Each scene shows the same named points in several views. A view is turned or mirrored, and shifted as a whole, has a little noise and may leave points out.
(in the rows, 128 means zero)

Scene 1
View 1
<44>: [166 154 138 119 130 164 236 177 147  70 134 136 142 127 182 112 149 132
 142 103 139 118 150 125 139 128 130 137 102 147 102 117 110 120 102 158
 109 145  67  89  99 105 116 155 154 154 189  38 231 146 120  50 118 185
 133 103 113 126  99  50 137 123 149 155]
<147>: [123 148 148 115 101 119 142 154 133 129 141 162 115 158 138 125 115 128
  97 127 121 116 118  90 171 135 114 146 135 130 115 121 135 108 140 112
  98 116 124 104 140 134 117 121 143  88 112 100 127 132 131 128 139 158
 136 139 112 110 144 105 116 124 139 124]
<98>: [132 152 148 110 121 102 102 137 142 142 115 185  89 176 132  94  51  96
  78 147 134 110  98  88 177 168  96 118 159 153  95 109 132  96 170 134
  84 106 151 142 158 122 113 114 147  66 108  98 111 152 171 114 120 189
 125 145 124 122 141 113  93 107 137 129]
<25>: [ 95 147 133 117  86 142 184 156 104 119 188 131 120 144 136 157 209 171
 125  89  98 134 143  97 175  88 129 192  98  91 147 149 129 115 109  71
 120 135 114  59 131 154 125 107 122 107 112 102 127 122  63 181 175 102
 153 134 105  84 141 104 141 145 103 116]
<185>: [131 171 131 162 149 121 219 186 141  82 183 138 144 122 190  81 138 104
 180 104 179 152 167 106 152 156 109 102 132 157  94  93 122 151 101 143
 101 209  57 131 111 171 103 115 123 139 143  35 247 128 131  93  95 201
 150  95 142  83 113  82 162 105 180 158]
<127>: [134 161 142 113  97 112 112 115 122 121 120 177 114 154 124 130  96 120
  73 105 127 119 109 105 197 149  83 143 119 163  83 128 134  96 137 113
 100 128 152  98 142 121 134 116 171  80 119 101 132 146 135 127 163 160
 134 124 105 119 142  98 123 102 112 144]
<92>: [107 152 132 144 117 125 214 220 153 129 195 132 124 142 171 121 163 135
 138 116 134 115 135  81 144 112 154 127 150 110 150 114 139 142 132 118
  91 139  57 109 111 162  94 136 125 135 123  70 152 120 108 118 106 173
 131 138 136  96 144 106 125 142 209 118]
<37>: [141 165 154  93  88 123 107  98 124 108  91 177 110 150 109 154 106 115
  34 101 110 103  97 110 194 149  79 159 106 173  84 146 124  78 145 124
 112 130 178  70 152  92 145 105 182  86 141 125 134 156 119 112 193 145
 125 132  94 114 135  95 125  96  87 149]
<23>: [123 154 143 121 135 118 155 140 129 113 154 153 107 161 151  92 117 121
 137 127 144 152 142  97 167 145  98 143 129 140  99 110 119 122 127 112
 109 160 120 124 139 149 114 102 116  96 114  71 176 135 134 126 124 161
 154 128 115  97 123  98 136 117 112 141]
<193>: [126 167 135 125  82 120 150 135 129 115 144 164 136 135 130 160 144 129
  62  83 118 106 113  99 189 127 102 136 116 158 109 140 139 106 134 107
 107 142 131  66 129 124 131 118 188 105 132 114 143 139 106 131 171 149
 132 124 104  97 152 100 131 100 145 145]
<35>: [ 97 157 141 110 145 126 197 206 142 118 170 125  92 153 158 104 159 115
 120 140 135 134 149  73 138 120 123 136 163  99 133 115 127 131 139 137
 108 160  85 119 131 155  92  99  94 131 119  91 162 139  96 112 124 180
 122 165 131  70 133 113 124 128 158 120]
<216>: [117 158 155  73 106 125 107 121 125 122 101 164  77 164 111 149 121 116
  30 127 105 112 109  88 175 132  88 168 135 132  97 144 129  84 157 128
 120 134 186  86 163  98 131  83 140  83 121 141 110 154 103 119 189 148
 116 169 101  87 148 117 113 103  74 132]
<223>: [125 162 137 137  92 111 133 132 129 120 144 170 132 151 140 128 110 118
  91  97 135 117 113 100 191 148  98 136 120 160 103 123 136 113 131 106
  96 135 126  98 132 142 128 124 171  91 121  92 147 132 134 135 144 160
 143 109 109 113 142  98 123 108 142 145]
<120>: [125 154 128 145 109 122 184 181 148 119 172 157 133 137 169 110 120 118
 131 110 147 117 127  99 163 139 126 120 141 132 123 112 135 134 130 120
  88 133  82 111 120 152 106 136 151 117 123  62 160 124 134 118 105 182
 137 117 131 115 135  88 128 128 191 136]
<63>: [ 98 167 134 128 102 115 171 183 139 131 171 149 108 143 133 149 159 121
  75 108 125 105 120  82 168 118 117 133 149 123 134 134 142 125 141 116
  93 149 106  88 134 148 108 101 145 118 121 114 126 136  93 131 155 163
 120 149 128  74 159 123 130 112 179 123]
<235>: [113 147 127 134 116 140 228 215 150 117 189 131 124 139 180 115 168 145
 154 123 131 118 139  87 140 106 160 139 141 100 146 109 126 139 128 119
  96 122  54 100 114 152  95 138 121 141 136  52 170 124 107 115 100 168
 137 134 124 109 134  98 122 150 195 122]
<149>: [127 126 139 103 112 145 174 177 142 136 150 144  97 168 159 107 127 142
 139 154 100 107 121  81 144 114 145 161 149  99 142 110 114 105 144 115
  90  72 102 104 136 124 102 142 116  94 122  71 118 136 134 118 109 154
 133 155 110 135 125  99  92 163 144 108]
<272>: [101 175 147 101 111 121 172 185 134 105 153 138  90 135 125 169 186 116
  39 100 120 108 132  78 169 109 103 146 145 119 125 154 137 121 141 134
 115 187 129  67 132 127 117  72 138 139 131 141 144 144  55 110 187 155
 105 169 121  43 160 127 142  95 144 134]
View 2
<223>: [105 153  97 101 134 118 196 109 104 174 122 151 147 169 152 120 135 129
 156 118  82 155 155 129 106 132 106 111 143  78 155 139  92 189 135 149
 140 119 117 122 125 135 150 116 121 146 101 130  91 135 115 127 138 127
 143 165 176 122 115 124 136 120 153 137]
<149>: [116 138  87  61 129 111 164 139  98 126 152 148 174 130 114 107 189 138
 125 115 148 157 138 122  84 120  56 106 137 149 160 136 101 128  95 192
 102 134  73 147 125 135 170 128 156 185 130 112  95 128 144  97 102 123
 144 140 192 113 114 121  88  91 128 133]
<235>: [128 146 111 112 184  87 166 188 135 102 144 135 148  95 131 113 175 124
 118  90 163 169 145 104  75  96 112  87 166 136 181 141  96 168 134 151
  96 154  88 162  88 130 159 130 146 163 153 116 108 141 140  99  72 122
 202 114 190 123 111 120 116  77 127 157]
<92>: [129 152 101 126 178  89 187 188 133 115 146 130 158 101 145 110 169 121
 119  79 156 160 139 108  65  94 124  96 167 130 175 142  95 167 153 153
  96 137  87 152  90 120 158 129 141 159 162 105 102 145 126  96  61 130
 200 132 195 123 116 127 126  85 136 156]
<120>: [122 150 100 125 163 114 178 159 127 149 140 133 156 137 143 116 159 139
 146 101 117 167 158 107  89 108 119 100 173  97 174 157  82 183 157 156
 111 132 106 136 101 120 160 140 138 161 138 122 100 145 134 103  99 134
 180 137 186 126 117 127 132  85 148 157]
<23>: [113 138 102 100 146 106 156 131  82 122 151 121 137 193 159 108 151 149
 160 129  97 152 140 123  99 135  96  98 159  88 156 145  74 190 119 153
 114 112 103 125 128 127 164 134  91 143 121 112 100 129 104 110 109 105
 156 159 161 159 114 105 115 109 118 165]
<216>: [ 95 156  56  76  79 107 207  71  40 162 152 137 136 167 151 132 138 126
 136 126  86 108 124 155 123 167  82 134  82 114  99 123 109 139 124 158
 147 126 105 110 155 140 175 102 110 144  88  96  75  75 117 129 107  87
 104 204 172 139  94 125 103 185 138 104]
<37>: [ 94 158  79  83  77 113 205  59  65 197 122 140 122 174 148 132 127 133
 159 138  68 121 152 161 155 165  84 124  88  82 117 141 109 165 138 145
 166 134 122 112 135 135 163  95 111 138  70 128  76  82 136 138 150  97
  98 198 183 135 100 126 122 178 153 109]
<25>: [107 155 136  56 163  41 200 131  92 106 129 187 122 137 176 130 136  77
 117  88 175 151 114 154  88 122  89  73 100 149 162  88 121 160  90 126
 143 149  98 152 101 152 146  65 123 120 109 119  98 128  66 122 102 103
 161 183 166 120 112 118 124 140 108 125]
<44>: [119 158 134 141 149  85 137 179 126 121 132  86 114 128 130 109 163 157
 142 121 141 171 185 124 165 129 110  90 162  80 179 190  92 193 130 116
 126 195 103 157  69 131 160 138 117 145 126 160 107 110 219 116 117  72
 170  98 186 162  98 123 114  88 125 168]
<35>: [122 148  85 126 154  91 176 169  89  86 167 106 144 127 146 112 171 143
 120 101 140 135 121 121  76 118 124 107 158 132 153 135  98 162 148 149
  85 121  82 137 117 122 174 139 109 148 162  76 100 112 124  98  37  99
 192 145 183 155 106 118 106 115 118 157]
<147>: [109 141  79  86 122 108 191 111  95 150 139 147 155 153 143 113 151 131
 143 114 105 147 143 134  98 128  91 113 132 106 146 134  98 158 130 168
 123 126 103 132 130 137 161 115 138 158 112 110  89 124 113 119 106 123
 139 167 186 118 109 124 115 119 142 130]
<193>: [105 164  88 112 126  90 225 103  95 181 122 150 128 140 154 133 119 107
 143 107 102 147 147 143 124 137 128 109 114  92 140 136 105 176 154 139
 154 143 123 128 108 136 149 101 126 134  98 125  83 109 117 127 122 117
 149 179 180 123 107 131 141 143 162 115]
<98>: [102 134  46  99 100 159 186  93  74 183 160 118 180 181 123 112 152 168
 161 139  47 136 144 119  93 143  80 138 144  82 131 161  81 163 145 198
 114  87  99 103 166 114 186 150 133 184 113 101  73 113 129 108 122 139
 118 175 190 128 117 121 107 121 158 132]
<127>: [101 155  87  90 110 121 199  82  81 186 130 143 144 181 155 123 129 137
 162 131  70 141 148 143 131 146  95 117 120  76 135 144  93 174 131 156
 150 116 118 116 140 130 157 113 120 143  86 127  79 112 117 124 146 118
 115 188 172 130 108 117 124 140 147 128]
<185>: [124 148 135 181 194  96 135 187 128  99 143  87 132 164 165 103 151 161
 171 113 106 182 169  99 106 117 151  85 211  56 191 179  66 231 167 113
  98 134 112 136  82 115 149 152  90 128 151 130 117 148 141 106  84 103
 216 110 169 174 119 110 139  73 120 199]
<272>: [106 178  83 136 129  53 240 129  72 138 137 122 100  96 173 144 121  87
 109  92 135 110 123 153 124 143 161 120  95 132 110 120 113 155 187 108
 138 160 112 135  98 130 154  93  94 110 116  85  78  76 122 126  53  83
 178 184 176 149  93 134 139 185 145 109]
View 3
<120>: [139 135 154 141  61  88 174 134 140 129 137 127 166 107 116 103 113 138
  73 138 144 102 110 138 168 141 137  93 100 138 114 119 162 153 111 117
 116 133 122 144 128 104 156 128 108 143 171  94 122 111 139 140 107 109
 144 175  96 107 147 145 107 130  80 170]
<223>: [144 139 123 139  71 107 167 101 119 167 133 137 145 134 132 126  90 138
  85 120 131 101 124 132 159 138 111 119  94 124 125 148 170 151 134 122
 131 133 107 157 136 110 123 116 112 103 116  67 130 127  97 127 114  93
 124 154  96  89 123 148 128 182  88 173]
<235>: [152 127 181 139  83  97 149 153 157  87 143 141 177  58  96  86 116 140
  95 154 153  95 107 145 160 135 156  90 101 160 107 114 154 157 114 126
 113 126 132 140 125  94 182 120 116 159 189  92 134  85 181 150 132 127
 134 198  90 121 152 137 112  90  94 139]
<63>: [155 147 126 147  85 128 131 150 121 136 114 146 125  91 114  71 123 155
  84 112 139 101 126 115 160 129 133 123  99 149  88 133 142 147 152 129
 126 150 119 152 132  93 148 118 108 118 112  57 125  77 144 129 139  76
 129 165  68 101 124 157 137 139  83 138]
<44>: [141 113 185 119  46  72 152 110 124 103 161 157 190  64  95 141 109 141
  96 158 160  83 140 109 125 121 108 117 143 180 125 176 209 174  57 104
 136 110 114 165 138 149 146 106 117 157 209 119 125 107 122 167 149 166
 138 217 121  82 183 166 130 125  93 155]
<216>: [175 145  99 133 108 137 132  98  91 212  97 171 102 135 116  95 127 147
 146  78 151 115 177  72 173 104  85 158 126 128  77 175 155 150 170 136
 165 140  73 160 142  95 101 111 111  90  63  78 123  94  89 132 156  94
  70 159 103  94 103 168 139 203 122 132]
<149>: [174 130 157 159 118 104 163  98 165 160 138 137 154 105  87  84 122 117
 136 129 160 103 120 126 185 128 137 103 106 131  95 117 155 146 153 141
 136 122  83 133 129  82 132 125 127 138 165 114 134  99 178 147 125 148
  60 181 121 137 113 132 101 125 126 144]
<35>: [169 141 161 123  75 118 144 160 126 110 118 157 149  89  97  81 157 147
 118 120 149 125 137 104 178 102 145  99 117 133  73 116 129 147 130 125
 127 150 144 147 138  92 188 140 100 143 151 116 115  79 152 133 143 104
 138 188 100 147 144 142 120 117  83 125]
<37>: [151 139 102 135  93 118 147  78  88 220 110 166 115 148 131 119  97 147
 121  89 149 101 174  92 142 120  68 161 126 138 106 190 187 155 142 122
 162 133  65 163 142 122  78  94 110  79  76  65 125 117  62 135 147 104
  78 161  97  67 107 175 142 222 118 161]
<25>: [184 130 145 139 150 133 113 128 118 104 136 176 122  69  87 110  76 142
 137 116 150  98 110 171 102 141 124 105  79 139 119 154 128 133 174 140
 114 129 111 167 131  88 178  90 140  94  92  37 183  75 150 135 157 116
 118 179  97 116  94 125 169 160 113  96]
<92>: [148 130 163 146  78  96 151 160 153  97 139 131 169  77  98  79 122 140
  77 145 145 101 102 139 169 136 158  92  90 158 101 106 138 149 124 131
 109 137 141 139 128  84 180 131 116 158 179  87 125  82 176 140 114 101
 144 184  79 124 144 135 111  93  84 145]
<147>: [155 138 131 145  90 111 158 110 128 173 123 144 140 128 113 106 112 136
 106 112 144 110 132 121 174 123 118 114  99 128  99 138 161 146 143 127
 134 136  98 149 134  90 128 117 118 110 122  88 129 112 123 131 122 105
  98 165 103 112 113 150 117 165 104 155]
<193>: [145 138 112 149  98 122 140 102 119 172 128 153 131 110 127 113  69 150
  87 113 140  83 130 128 133 146  99 137 104 154 123 170 174 151 144 128
 131 130  89 156 131 111 104  97 119  92  94  32 142 102 114 139 132  90
 104 162  75  68 109 159 148 182 106 158]
<272>: [168 148 121 126  82 140 102 163  92 138 102 177 109  79 117  71 133 165
 101  94 141  99 155  84 146 101 115 150 121 164  69 165 132 149 156 127
 141 154 129 168 143 101 153 120  98 107  81  48 119  55 125 135 173  69
 137 181  65  88 128 171 165 152  88 116]
<185>: [138 125 185  94  18  77 182 158 108  72 149 141 197  92 122 150 133 147
  70 145 139 118 117 133 153 130 138  71 111 132 135 130 169 160  55  95
 116 139 167 165 140 138 205 135 101 148 196 136 118 122  95 131 116 121
 211 195 120 117 189 129 118 137  46 165]
<127>: [154 137 111 139  87 114 165  89 105 194 122 155 130 145 126 126  94 141
 107 100 142 113 141 111 160 129  97 129 108 121 113 164 178 149 139 121
 144 135  81 159 143 113 100 102 112  89  94  78 132 129  80 130 127 101
  99 149 102  88 118 159 129 213 101 171]
View 4
<147>: [142 169 137 143 120 150 142 143 142 134 146 114 125 155 109 102 132 119
 114 129 131 118 133 126 138 141 125 134 101  99 112 160 115  95 148 126
 114 107  75 157 100 145 115  82 102  94 156 140  98 137 177 117 150 144
 127 142  59 101 126 142  89 112 105 165]
<235>: [ 75 194 113 125 137 127 103 213 117 152 183 144 122 166 148  83 150  95
 129  99 108 126 123 149 106 177 145 115 120 100 127 123 180  71 126 123
 118  82  77 164 125 147 119  67  85 103 179 146  47 162 138 107 162 167
  52 109  78 147 116 148 121 168 129 142]
<23>: [140 163 137 120 115 111 150 119 134 156 148 137 124 144 153  75 120  88
 100 129 115  93 120 108 152 144 119 117 105 139 121 134 135 102 160 120
 126 117  68 161  89 151 145  77  89 116 128 148 102 127 158 147 159 147
 124 128  75 136 106 135  94 129  92 160]
<223>: [148 151 137 144 111 112 132 127 153 151 139 108 130 144 111  90 136 145
 112 135 126  92 137 111 164 130 129 114  91  93 112 167 125 113 146 122
 117 107  96 170  93 144 129  86  99  71 154 126 119 131 149 126 128 155
 127 138  51 101 110 138  85 111  96 147]
<63>: [123 157 145 136 128 154 167 194 103 128 144 138 143 145 127  97 145 123
 111 131 149 108 152 116 132 163 142 153 110 102  93 147 138  60 134 125
  93  67  98 144  98 162 101  93  88  90 176 131  67 141 153 121 134 148
 118 161  58  90 103 143 112 118 122 128]
<216>: [165 138 144 161 139 171 217 118 113 126 118 108 143 124 111 108 135 119
  90 179 152 125 150 106 159 120 125 157  96  89  95 174  77  88 175 123
  70 124  63 132  95 136  91 105  96  94 165 142 119 129 212 127 151 135
 217 160  54  95 144 143  72  82 106 175]
<98>: [180 180 169 161  94 165 190 111 176 153 127 102 114 164  76 105 105 152
 129 123 141 125 119 125 143 119 106 107 105 104 118 157  99  64 155 113
 135 116  80 173  65 151 148  68 132 107 139 156 136 127 204 111 157 137
 136 158  55  98 118 131  57 113 100 208]
<35>: [112 177 136 119 130 161 186 196 101 145 160 157 124 156 162  80 123  74
 113 107 129 120 121 129 115 171 135 141 127 126 119 113 155  45 143 124
 104  76  70 143  93 160 124  75  95 123 156 153  59 137 165 125 174 150
  94 137  84 145 101 143 119 151 122 144]
<149>: [115 206 133 149 143 170 113 167 142 122 174 105 117 172 110 106 137  98
 119 117 106 136 114 149 108 150 122 117 116  96 116 142 123  83 149 115
 117 102  44 158 128 139 108  77  97 115 164 169  65 163 186  88 172 144
  96 120  78 124 154 136  85 137 112 193]
<25>: [110 159 114 111 161 103  85 182  75  96 181 125 155 128 149 108 170  65
  77 157 111  84 154 109 136 165 138 165  90 109  75 163 128 126 153 134
  82 101  53 122 153 146  74 122  50  86 169 127  40 150 136 128 139 146
 146 128  78  89 129 144 118  89  92 133]
<272>: [125 125 137 139 133 157 225 194  69 126 127 144 152 124 155  87 144 118
  91 157 164 117 161 108 149 162 147 184 106 104  97 149 146  54 148 133
  49  72  97 121  93 151  76 103  83  81 186 124  65 128 164 137 138 141
 163 168  59 106 109 151 114 111 130 112]
<92>: [ 83 190 132 119 123 140 117 213 115 149 176 147 120 172 139  84 142 107
 133  90 124 118 126 140 112 177 139 126 121 112 119 121 178  58 121 124
 118  67  88 162 106 160 119  72  91 102 175 142  42 155 132 111 152 165
  51 131  77 131 100 141 119 163 130 127]
<185>: [101 149 115  86  98  70 141 153 140 207 153 172 116 145 197  30 123 104
 122  93 101  82 112 121 147 166 145  92 106 140 158 102 208  88 138 126
 134  85 100 202  70 150 172  52  88 105 138 137  97 130 116 167 152 166
  45 105  73 189  74 139 119 193 109 116]
<37>: [165 117 132 174 138 138 192  96 149 147 107  96 142 120 110 103 137 160
  97 186 141 112 156  99 178 110 132 137  77  69 104 194  92 116 172 131
  91 138  77 158  91 120 104  92  95  60 170 121 144 133 190 133 139 142
 206 153  38  94 153 145  65  85 101 173]
<120>: [112 182 129 129 106 125 120 173 149 162 160 137 118 167 131  76 133 136
 135 100 120 116 126 129 130 162 136 103 111 105 127 137 160  77 130 122
 134  82  97 175  90 150 136  62 107  92 166 136  84 139 139 119 143 161
  69 129  65 126 100 138  98 155 118 146]
<127>: [159 140 134 152 113 121 162 103 157 149 123 102 136 136 105  95 131 144
 105 156 133 106 141 107 174 121 124 122  88  89 106 172 107 113 161 123
 113 124  82 165  87 130 119  85 102  69 154 127 133 134 172 132 137 147
 161 149  45  92 131 139  75  91  92 169]
View 5
<216>: [136 141 114 172 124  79 172 184 171 158 134 138 184 140 122 141  98  94
 143 171 116 126 104 121 136 149 115  96  70 168 113 147 108 162 147 144
 185 146  83 106  98 177 127 191 129 134 165 123 115 121 105 132 164  88
 163 144 150 153 109  90  84 107 173 164]
<193>: [ 83 127 136 173 144  93 179 162 119 108 136 165 127 141 116 134 118 100
 130 168 119 141 110 110 160 174 111 106 109 148 135 145 136 170 166  99
 137 134  96 107 100 182 113 151 152 144 131 122 106 112 114 130 146  95
 115 132 136 156 108 118 107 130 182 107]
<23>: [104 123 135 153 134 118 171 155 126 111 104 132 140 162 103 125 137  86
 114 100  73  98 133 124 121 107  72 159 128 116 133 114 124 161 134 133
 146 139 124 125 131 169 120 152 131 100 106 147  64  86 130 130 120  91
 109 159 152 148  95 116 129 100 141 122]
<25>: [ 86 104 122 132 123 124 187 151 125  94 141 151 161 166 109 148 173 188
 107 200 130 119 106  79 129 151  52 146 141 139 167 125  86 181 108 100
 189 137 111 142  95 171  90 146 172 128 125 142  64  74  99 139 196 105
  96 132 167 111  67 106  74 143 198  70]
<63>: [ 83 126 127 179 154 123 172 135 142 104 167 135 131 145 124 171 138 131
 119 150 121 110 109 114 156 163  92 119 100 137 136 129 119 143 123 114
 134 108 132  90 105 206  81 135 178 129 136 140  96 105 120 123 150  71
 123 122 142 146  86 130 114 139 187 106]
<37>: [118 137 131 173 128  62 182 206 140 138 107 170 156 134 111 109  82  69
 142 193 107 160  91 110 150 174 137  83  80 172 122 160 131 188 192 102
 166 176  60 136  84 154 141 194 124 147 158 103 125 134 119 130 161  99
 152 151 131 164 115  96  81  99 173 144]
<149>: [114 127 109 139 119 145 130 122 182 122 123 131 163 155 123 124 181 132
 124 139 112  88 104 112 100 110  78 153 106  98 164 140 118 157 116 104
 124 116 131 115 144 171 118 146 180 137  70 147 124  88  77  75 124  74
 114 147 158 135  51  98  94 123 139 157]
<223>: [ 88 123 142 161 140 105 170 154 121 107 110 161 122 150 104 124 123  83
 110 143  87 124 103 114 139 155 106 126 109 139 135 136 144 169 163  94
 119 150 107 135 114 172 113 151 151 126 115 127 103 107 132 124 122  94
 111 142 140 163  88 122 118 104 158 108]
<92>: [ 78 117 124 163 145 154 156 105 138  87 160 118 118 156 130 172 192 147
 115 103 112  76 136 123 141 123  65 168 140  81 157 115 123 139  95 134
 125  79 164  83 144 208  84 117 191 119  81 168  77  71  97 104 121  71
  79 134 141 127  76 130 143 146 175  93]
<272>: [ 98 126 130 198 150 106 195 158 145 117 184 129 145 136 131 189 126 142
 135 151 140 120 123 123 183 171  92  99 102 142 123 128 100 143 118 151
 180  99 119  65 100 215  87 150 151 125 168 143  81 106 108 147 178  76
 134 123 137 141 122 128 114 151 210 108]
<185>: [ 58 124 156 173 149 146 174 139  80  83 113 131  75 155 104 135 164  84
 107  37  67  91 165 148 160 112  59 188 175  66 141 100 150 153 134 142
 118 105 155  89 165 202 115 120 147  97  65 166  30  63 128 141  74  94
  46 147 130 149 124 156 194 120 150  82]
<44>: [ 80 137 147 163 122 124 143 165 108 106  97 147  87 119 119 100 185 106
 164  83 112 124 145 149 168 131  71 155 167  61 165 127 153 186 153 132
 155 108 128  68 158 176 148 148 157 151  36 140  86  57  52 114  86 105
  44 152 113 145 153 130 173 149 169 110]
<35>: [103 129 125 170 142 143 162 128 149 113 154 104 142 149 121 175 164 132
 121  94 106  76 141 135 140 116  68 157 116  95 137 111 108 127  96 157
 143  87 155  72 144 209  94 137 169 102 109 161  76  75 104 120 127  72
 108 141 149 138  86 119 137 135 161 126]
<120>: [ 70 124 137 159 145 138 151 121 129  96 123 141 105 152 118 141 169  96
 116 103  96  94 120 123 137 134  89 154 127  93 147 128 146 156 135 106
  96 112 141 106 135 191 106 127 183 124  82 146  90  89 123 101  95  77
  87 139 136 155  85 135 145 126 150 111]
<147>: [ 99 128 125 158 132 116 156 141 150 118 125 143 144 150 118 134 136  97
 115 142 101 103 107 109 126 141 101 134  96 130 138 131 128 160 137 108
 132 130 113 118 122 174 112 151 161 128 116 140 107 104 117 110 130  81
 123 138 146 150  79 109 105 115 154 135]
<98>: [126 139 121 176 137 108 145 148 174 139 108 135 143 148 120 124  99  40
 121 112  74  94 105 132 117 128 136 127  65 135 111 143 147 143 163 115
  96 137 113 108 131 173 124 167 143 117 122 135 131 128 141  94  99  66
 160 151 137 181  69  98 113  75 113 186]

In a view up to two points have been moved. Name them for each view, in the order of its rows, or write none.
view 1: none
view 2: <272>
view 3: <193>
view 4: none
view 5: <37>, <92>
